Each row is a point on a tangle of strands that fork, close into loops and nearly touch. The rows are in no order.
Two points are linked if the straight distance between their rows is under 108. Some points are linked to none.
geki: [  6  32  67  17  43 -28  -1  31 -32  -9 -16  28 -32  -4  35  52  27  21
  32 -35   8 -39  -5 -35]
fud: [ 41   4  20  42  18 -11   4  13 -20 -52 -27  37  16 -19  24  -4 -11  61
  18 -23  17  28  18   5]
dig: [ -6 -21 -39  -4  16  21 -14  22  44  -7   3 -35   2   1  -4  -4  26   2
 -27  62 -33  19 -25  10]
kun: [ -2  20  30  -6 -36  39 -11 -29  -3 -60   7  11  27  19  20  81  17 -44
  18 -27  36  12 -16 -38]
koru: [ 14 -36  -7  -9 114 -47 -36  40 -14  43 -16 -68 -42 -33  -2 -39   3  27
  -4  15 -48 -39  14   1]
Filik: [-45 -15 -25  18   1  63  28  -3 -29  13 -19  27  23  18  29 -16  98  -1
 -32  83 -42   9  -5  58]
pav: [-10 -33 -35 -25  20 -23 -11  16  29  28   7 -36  -5  -3 -25 -45 -11  -5
 -19  42 -30 -22 -16   6]
vupa: [ 12  10  -9 -22 -41 -19  33  35  63  15  10  -4  30 -38  21 -38  -7 -48
 -43  10  27  32 -36   4]
Lisu: [-33  41  18 -23 -40  51  57 -18 -22  32 -22  32  36  13  81  49  75 -77
  -7  36   1 -13 -40 -16]
dupu: [-14  -1 -19 -18 -19 -41 -11 -37  -2  17  29  28   2  53 -76 -43 -50   7
  21 -35  16 -19  11 -15]
mebu: [  2 -32 -10 -19  66 -17 -16  22  10  47 -21 -89 -26 -73   4 -40  14  -5
  -1  37 -52 -17  25  20]
gegi: [ 11 -55   4   7 100 -11  -8  48 -17  30 -18 -60 -56 -19  15   7  18  66
  -5  20 -37 -32   2  10]
Fot: [ 24  -6  64   7  22 -50  28  29 -60  -1  -7  10 -50  -5  20  14 -24  52
 -18 -49  32 -50  -2 -38]
rigi: [-25 -20  33 -40  14 -59  21  17  -7  41  15  26 -13  15 -35 -55 -25   8
 -27 -12   5 -63 -26  -4]
zape: [ -6 -21 -23 -11 -11 -18 -11  -3   8  12   4  -8 -12  18 -44 -29 -26  12
  -5  -1   8 -28   9  -3]
Pupan: [ -3  23 -21  13  85 -20 -46  -7  12  -4   3 -21   2 -45  -5 -29  31 -28
  47  31 -82  24  15 -22]
genu: [ 21 -72   0 -33 -60  -3  16  29  20   1   2 -69 -32 -47  25 -19 -18   5
 -59  -7  50  -7 -21   7]
tagun: [ 14  48  16  34 -13 -24 -19 -29 -36 -39  18  62  23  24 -28   3 -54  27
  39 -59  17  24  20 -21]
mipo: [ -7  68  76  17  38 -20  21   3 -40  -3 -31  59   3  10  57  57  55 -12
  51 -19  11 -19 -12 -38]
Burub: [  2  82  17  24 -61  43  83 -36 -17  25 -17  74  20 -30  57  -2  20 -61
  19  11   7  37   2  42]
Zoreb: [ -3  66  18  -3 -72  16  71 -33  -4  43  11  66  28 -20  40  -6 -15 -63
 -13 -15  24  32 -11  23]
lako: [-16 -15 -71  39  64  33 -45 -24 -20  19 -21 -30  16  15 -38 -13  39  35
  38  45 -69  30  54  39]
fesel: [ 29   0  20 -13 -40   0 -15   1  38 -49  21   5  20  -3  -7  19 -25 -33
  -4 -32  23  35 -19 -21]
lefu: [  1   0  66  -3  -3 -26  15   6 -71 -38  -2  28  -5   7  14   6 -39  28
 -27 -64  43 -28  -8 -25]
zako: [ 11 -45 -28  10  39 -30   9  11 -18  22 -20  16  -8  18 -19 -76 -22  71
 -16   8  -4 -27   3  31]
Toda: [-20  49  14 -27 -62 -18  44 -15  12  35  41  49  38  -1  -7 -11 -28 -70
 -16 -30  30  23 -16   3]
bezo: [ 28  27 -28 -17  16 -31 -27   9  59  36  -8 -84 -12 -81 -33 -19 -19 -58
  28  -2 -23   6  30   4]
Rulef: [-45 -44 -32 -14   3   9  23 -20 -34  13   9  43   7  65 -31 -53  -6  43
 -28  26  -3 -30  -5  13]
Daz: [ 20  18   3  -1   5 -28 -18   4  72   1   6 -39  -9 -33 -16   8 -22 -52
  22  -2  -6   4   4   0]
Rufat: [ 22 -12 -40   6 -40   2   6   5  44   8  -8 -41 -13 -24  -4 -26 -19 -16
 -17  23   6  17  17  32]
Vavub: [-37  20  25 -38 -45 -23  13 -38 -11   0  61  58  15  56 -63  21 -23 -40
   2 -42  20 -22 -10 -26]
mukam: [ 60 -37 -21   9 -27 -10 -14  -8  20 -14 -18 -58 -23 -44  -8 -24 -58  24
   8 -40  44  -1  47  18]
Pudoz: [-13   1  49 -29 -32 -46  23  -6 -18  26  18  62  11   0  -8 -69 -40   4
 -24 -37  29 -30 -25  13]
Tez: [-26   3  31 -23 -33  49  24 -17 -30  -8 -20  22  14  18  57  44  65 -24
 -20  29  17 -30 -32  -1]
tizo: [-15   7 -46  10  68  13 -48 -30 -21  13  10 -33   1 -17 -25 -17  43  -5
  36  45 -84  24  37  19]
lise: [-41  16   6 -16 -39  36   5 -23  10  10  24 -23 -16  35  -8  70  38 -63
   4  16 -27 -12  15 -11]
gotuz: [-30 -15  -7 -13 -32  12  15 -22 -18 -20  15  58  31  43 -12 -52 -11  27
 -28  13  10   4 -23   1]
zekel: [-26 -56 -57   6  46   0   8 -10 -46  40  -6   2  -7  54 -39 -59 -14  66
 -12  19 -25 -38  23  33]
bol: [ 12   6 -42  -4  87  -7 -86   5  42 -18  11 -48  -6 -39 -28   0   4  -4
  46  25 -62  34   0 -30]
mamot: [-34  23  11  24   4  42  33 -19 -43  12 -32  58  18  10  44  20  80   3
 -12  52 -21 -12   6  41]
Kikiz: [-19  64  68  13   5 -10   4 -10 -68 -14 -25  84  29  43  34  49  34   8
  35 -27  29 -20 -20 -38]
kuru: [ 31  31  23  55  28   6   2  22 -22 -63 -46  65  52   1  43  13  20  56
  35  -9  22  48 -10 -26]
zafi: [ 16  -3 -25  -3 -44  24  -5   2  41 -40   5  20  48  -2   6 -28   2   0
 -32  35   0  38 -35  14]
tob: [ 10   4  39 -10   4   8 -25   9  28 -49   7  22  22   8   4  57  23  -8
  16 -22  21  20 -38 -38]
tibo: [ 16  37   0 -13  -5 -10   1   4  74  -3  29 -25  11 -18  -6  25   8 -85
  13  -1 -19  36 -23 -27]
gok: [ 16 -17 -19  41   8  16 -14 -16  -4  -5 -26 -13 -14   8  -2  14 -10  39
  34   0 -13   4  44  16]
guta: [-20 -29 -50   1 -14  52  18  14  17  10  -3 -16  10   9  31  -7  68  -1
 -46  81 -23  26 -10  37]
Mesu: [ 19  24  62   5  41 -63 -22  10   3   9  32  -1 -55  -2 -17  66 -23   6
  35 -65  21 -42   7 -39]
Dugob: [ 35  49  18  18  17 -42 -37 -10  54  11  -1 -16 -12 -14 -42  11 -33 -34
  58 -43 -17   5  27 -14]
pupin: [ -7 -21  32 -18 -44  34  10   0 -15  -7   2   3 -11   5  32  22  25  -1
 -28  -3  25 -25 -11   9]
zut: [ 34 -45 -14 -16 -61 -15   2  -4  12  26 -11 -63 -25 -16 -35 -20 -61   4
  -3 -47  50 -21  38  20]
Rogu: [-27  -8  12 -40 -64  21  25 -23  -4 -20  29  24  15  31  11  16  12 -26
 -44   3  25  -2 -43  -8]
Baf: [  3 -73 -16 -32 -32  -4   8   6  15  32 -20 -70 -45 -25 -13 -28 -45  12
 -36  -9  39 -30  14  23]
kasu: [ 15  -9 -27 -28 -84   2   0 -14   6 -28  49 -22  27   3 -44 -15 -65 -49
 -42 -51  54  41   8  -1]
fino: [ -3  17 -24  18  13   0 -42 -51 -16  34   3 -34 -43  24 -59  50 -21  -4
  65 -32 -26 -30  77   7]
rogot: [-23 -50 -10  13  85  28 -22  27 -22  22 -19 -59 -56   3  20  49  19  74
  11  41 -26 -11   5  24]
Mupe: [ 13 -46   5  11  24 -39  25  19 -43  27 -24 -12 -47  -2  -6 -41 -31  62
 -20 -31  11 -57  16  18]
legu: [ -5  14 -55 -11 -64   6  36  30  41  25  26 -23  13 -21   8 -11  -3 -47
 -40  15   1  30  -8  20]
Saf: [-15  50  20  31 -33  40  48 -37 -27  11 -35  76  28  -6  53  -4  46 -22
  17  21   3   8   2  35]
ziba: [ -9  26  66   5 -15  -5   6  -9 -59 -27  -8  63   7  14  20   9  10  11
   1 -40  29 -25 -21 -32]
zoz: [  6  13  14  20  90   1 -32  70  -6 -35 -33  22   8  -5  44  37  59  57
  25  35   4  19 -41 -36]
pevo: [ 16 -24  25  35  48 -47  31  28 -70  23 -20   1 -71  -2  19  20  -5  64
 -11 -20   0 -52  27  -1]
rokog: [ 23 -85   4   6  14 -10   5  45  -3 -18 -23 -20 -21  -4  36 -25 -12  72
 -52   4  27 -27 -29   6]
Buzu: [ -8 -48  -7 -24 -45   4  22  31  23  17  -5 -40 -26 -17  28 -20  13  -9
 -71  33  21 -17 -16  19]
soso: [  0 -33  11 -30   6 -53  -5  19  12  24  11 -19 -16 -13 -27 -46 -45   7
 -18 -26  28 -40 -15  -5]
Bapa: [ 25  -2 -40  45 -36  37 -15 -31  -6 -55 -18  29  34  12 -13 -26 -37  31
  18 -12  21  53  46  44]
nel: [ 10  11  28  -3 -69  34  -7 -46 -10 -54  26  -5  20   8  -4  68 -19 -47
  14 -54  36  24  34  -2]
Miz: [-46  54 -15  -8 -44  48  63  -2  13  44  19  15  36  38  46  42  60 -80
 -36  38 -34  -3 -36 -13]
Fabag: [ 22  12   8 -18 -30  14  19  29  58 -17 -10   5  29 -29  40   3  29 -29
 -20  21   6  34 -44  -1]
vit: [ 24   5 -16   0 -85  36  -2 -42  -4 -48  31 -14  19   9 -27  11 -50 -29
 -18 -49  45  35  34  14]
der: [ 15  26 -45   1  39  13 -49  -1  64  -4  23 -58  16 -24 -26  16  10 -54
  38  41 -59  58   5 -34]
Tafam: [-42   9  -8 -46 -43 -51  15 -23   8  22  56  40  16  45 -61 -31 -44 -29
 -14 -25  18 -15 -13 -17]
vife: [-24  32  53 -14  61 -31 -16  17  15  16  10  -2 -24 -24   4  11  35 -44
  10   3 -38 -30 -26 -32]
pipuv: [-31   2  20 -17  -5 -11 -18 -15 -32 -30  46  61   7  69 -53  13 -18  14
  10 -41   5 -25 -16 -39]
devet: [-14  10  47   7  36 -33  -9   9 -19  19  10   5 -51  18 -19  43   6  12
  22 -36  -3 -60  15 -29]
zupi: [ 25   0 -14  12 107 -23 -61  32  26  -9   2 -37 -30 -28 -12  17  -8  36
  48  16 -48  16   4 -20]
geva: [  4  29  11  21  50  21 -14  43  -5 -54 -44  53  60   9  49  25  57  43
  34  36  12  37 -48 -22]
mudur: [-25  41  -8 -30 -57  26  41  -2  19  16  36  37  46  25  22   7  28 -55
 -31  15  -7   5 -54  -9]
fite: [ -4  13  15  10 -16 -46  -8 -25 -31  -2  25  47   7  29 -40 -34 -66  13
   9 -66  18 -11  18  -9]
foze: [-26  36  23  25   8 -11  -7 -17 -71 -39  18  64  13  63 -21  25 -19  42
  26 -52   9  -3  17 -43]
timo: [-42 -65 -29 -12  49  50 -38 -11  -8  20   3 -84 -38  17  -8  43  22  46
  10  54 -31 -11   4  19]
kel: [ 22  -4 -16  10  39   2 -12   9  31  16 -30 -68 -34 -68  23 -15  23 -17
   1  43 -43  10  26  27]
Zogo: [ 29 -12 -28  26  63   0 -41  15   5  -4 -21 -39 -27   2 -14  29 -26  61
  40   4 -22  13  24  -8]
gan: [ -1  58 -27  18   2  28  -3 -11  61  -8  19 -27  12  -8  -9  29  30 -65
  38  32 -34  51  11 -25]
Pelin: [ -9 -58 -60   8  67  50 -36 -11  -3  25 -25 -72 -12  -3 -14   6  32  45
  16  66 -62  17  33  37]
teb: [ 26   3 -15  54 -42  40 -24 -45   2 -35 -24 -17  -4   2  -3  15 -24  20
  33 -17  24  35  64  24]
lalip: [ 10 -13  28   9  55  -2 -11  35  15 -20 -27  14   0 -23  45  18  42  19
   2  34 -11  -5 -38 -18]
panu: [-32   3  33   4  44 -12  12  24 -52   2 -12  54  -2  32  21  17  44  32
  -5  12 -11 -42 -22 -23]
gudo: [-19  32  49 -39 -59 -11  32 -15 -14   7  20  73  46   7  -1 -45 -28 -28
 -33 -29  32   7 -55  -1]
ruz: [ 28  -9 -27   1 -18  -2  -5   9  36  52 -26 -88 -30 -53 -19 -24 -24 -24
   3   2  -6  -3  49  34]
pimeb: [ 15 -28 -62   0 -39  36  -9 -21  -2 -42   1   7  32  38 -29 -58 -50  26
  -8  -3  22  38  11  19]
sul: [ -7  -7 -43 -36 -86   3  21  -8  27  20  46 -33   2   5 -26   3 -32 -40
 -37 -18  30  17   9   5]
Daged: [ 61 -20   8  41  -3  -9 -15  10  12 -40 -26 -18  -8 -43  11 -12 -48  38
   0 -28  24  23  17  11]
tifu: [  0 -21 -79  -9 -71  43  13 -12  26 -13  27  10  39  17  -3 -54 -24   5
 -36  23  15  37 -18  27]
firo: [ 19   0  26  23  41  -3   1  20  20  -5 -44 -13 -14 -55  25   2  30  -5
   2  27 -22   6   9  14]

A piece is all that can be reached along the links. How many separate loops has the piece of each point below (a circle has one, a figure eight two, a Y none), and how many tips (points with one link)?
fud | loops 1, tips 3
pav | loops 2, tips 0
Miz | loops 1, tips 0
gotuz | loops 0, tips 2

How many points has the smallest loop of links through each point below? Write none if it is on no loop.
Pudoz | 14
Lisu | 6
dupu | 7
gok | 19
Rulef | none
